A landscape with many valleys, sampled at points; each row gives a point and its height.
From any point a ball rolls to the lowest of the 3 points nearest to it. It stops when none of these is lower. Distance is the straight distance between rows; heights are no part of it.
Q_447: [ 25   6  30  12  16  19 -31  16   6]  (h 285)
Q_963: [  2  31  34 -21  -8   1   9   0 -16]  (h 169)
Q_29: [  0 -17 -17  13  21 -14  -2  -1  23]  (h 362)
Q_503: [ 19  27  46 -24   4   9 -17  12  -8]  (h 163)
Q_82: [ 11  29  29 -22   0   4  -5   8  -1]  (h 190)
Q_162: [-12 -14 -46   3 -23  -7  17  -4  -2]  (h 241)
Q_915: [  4 -50   8 -14  -3  -5  12   1 -40]  (h 220)
Q_365: [-11  38   6 -11 -27   4  20  -5 -12]  (h 81)
Q_57: [ 6 -3  2  4 14 -7 -4  7 17]  (h 574)
Q_580: [  9  10 -40  15   5  -8 -16   6  47]  (h 618)
Q_733: [ -6 -45  14  14  35 -15  -7 -14  -1]  (h 155)
Q_846: [ 22 -11  20  18  26  13 -30  13  12]  (h 324)
Q_59: [ 17  -2   2  30  24  14 -34  13  26]  (h 451)
Q_379: [-12 -40 -13  20  35 -20  -5 -16  16]  (h 64)
Q_4: [ 10  39  -7  -6 -10  12 -24  12  30]  (h 388)
Q_502: [ 12  18 -19   3   2   1 -16  14  38]  (h 496)
Q_301: [  1  28   7 -12  -6  -2   1   2  11]  (h 233)
Q_760: [ 19  17  24   9  12  24 -32  15  13]  (h 276)
Q_101: [ -2 -21  10  -7  -5   0  16   0 -38]  (h 141)
Q_339: [-12  44   9 -24 -39   9  15  -5 -25]  (h 107)
Q_99: [  8  28 -22  25   3  20 -35  10  42]  (h 497)
Q_958: [ 15  28  -4   5  -3  17 -25  14  25]  (h 337)
Q_161: [ -4  -5  13 -13 -16   7  20   0 -38]  (h 114)
Q_655: [ -8 -48  20   5  14   0   4  -8 -36]  (h 127)
Q_274: [ -3 -40  20  12  22  -6  -2 -11 -20]  (h 65)
Q_404: [ -1  10  33 -13  -6   6  11  -6 -30]  (h 112)
Q_799: [ -5 -33 -15 -20 -14  -9  17  -3 -24]  (h 214)
Q_923: [ -3  19  11  -7 -24   7  19  -6 -25]  (h 108)
Q_575: [ -6 -22 -34 -12 -22  -9  25  -1 -16]  (h 226)
Q_102: [  4  29   9  26  14  21 -36  11  30]  (h 83)
Q_316: [ 17  16   0   9   9  14 -28  14  23]  (h 244)
Q_130: [ 10  44 -29   9 -11  18 -29  12  45]  (h 441)
Q_187: [  9  43  20 -21  -8   5  -3  11  11]  (h 235)
Q_446: [ -2  -4 -18 -12 -24   3  21   4 -23]  (h 239)
Q_485: [ 15   4 -17  16  17   1 -23  13  35]  (h 585)
Q_595: [ -7  41  28 -20 -25   8  14  -4 -31]  (h 152)
Q_331: [  0 -27  26  -3   7   6   9  -2 -40]  (h 173)
Q_997: [ -7  38  22 -19 -19  -1  14  -6  -4]  (h 120)
Q_323: [ -9  -2  -1   1 -12   4  19  -3 -16]  (h 262)
Q_212: [ 10  18  46 -16   3  -4   0  -1 -21]  (h 139)
Q_548: [  7 -36  -7  14  39  -8 -23   6  22]  (h 668)
Q_366: [ 12   0 -33  18  17  -2 -16   8  41]  (h 682)
Q_883: [ 16  15  21 -10   8   4 -14  12   8]  (h 236)
Q_98: [ -7 -38   5  15  29 -17  -5 -13   7]  (h 184)
Q_516: [ -8  30  -6  -7 -13  -9  10 -10  14]  (h 230)
Q_481: [ -3 -45  -8  -3  -4   0   8  -4 -30]  (h 231)
Q_756: [ 16 -17  28   0  23  -6 -10   5   3]  (h 731)
Q_140: [-14  10 -25  -4 -32   7  22  -6  -8]  (h 118)
Q_39: [  2  -2  29  -5   7  -4  12  -7 -14]  (h 149)
Q_294: [-13  -5 -12   7  -8  -1  11  -7 -10]  (h 295)
Q_852: [ -5  -4 -23 -28 -34 -11  36   1 -22]  (h 249)
Q_69: [ -4  17  24 -14 -19  11  16   0 -37]  (h 84)
Q_482: [-11  28 -16 -18 -38   5  23  -4 -19]  (h 101)
Q_492: [ -4 -17  23   3   4  -2   8  -4 -25]  (h 178)
Q_735: [-12 -35 -13  12   8  -4   2 -12  -7]  (h 186)
Q_869: [-7 12 -6  0 -2 -5  6 -6 15]  (h 358)
Q_418: [-12   6 -21   8  -3  -8   9  -7  26]  (h 487)
Q_750: [-16 -22 -27  17  19 -20  -3  -9  30]  (h 111)
Q_380: [-16 -31 -23  21  15 -10  -2 -12   8]  (h 147)
Q_463: [-18 -11 -51  23  15 -19   1  -9  40]  (h 39)
Q_242: [ -3  38   3 -15 -17  -4   6  -3  11]  (h 181)
Q_842: [-10 -36 -34   6  -5  -1  12  -6  -9]  (h 215)
Q_267: [-21 -28 -40  22   9 -12   5 -18  11]  (h 174)
Q_594: [ -5 -13  -1  11  13 -13   2  -8   8]  (h 354)
Q_94: [ -1 -35   5 -27  -7 -11  23   0 -45]  (h 183)

Call two points neighbours if one is among the 3 nearest of the other. Go from one point of each pair to the other, from neighbour to neighbour, staying as low as possible. Name the highest point that can't be avoided.
Q_463 and Q_102 => Q_760
Q_463 and Q_379 => Q_750
Q_365 and Q_379 => Q_331
Q_365 and Q_69 => Q_923
Q_274 and Q_463 => Q_733

Two balls start at each pair of points below. Name the first point that both come to, or write -.
Q_492 and Q_963 => -
Q_503 and Q_39 => Q_404
Q_162 and Q_516 => Q_365
Q_418 and Q_301 => Q_242
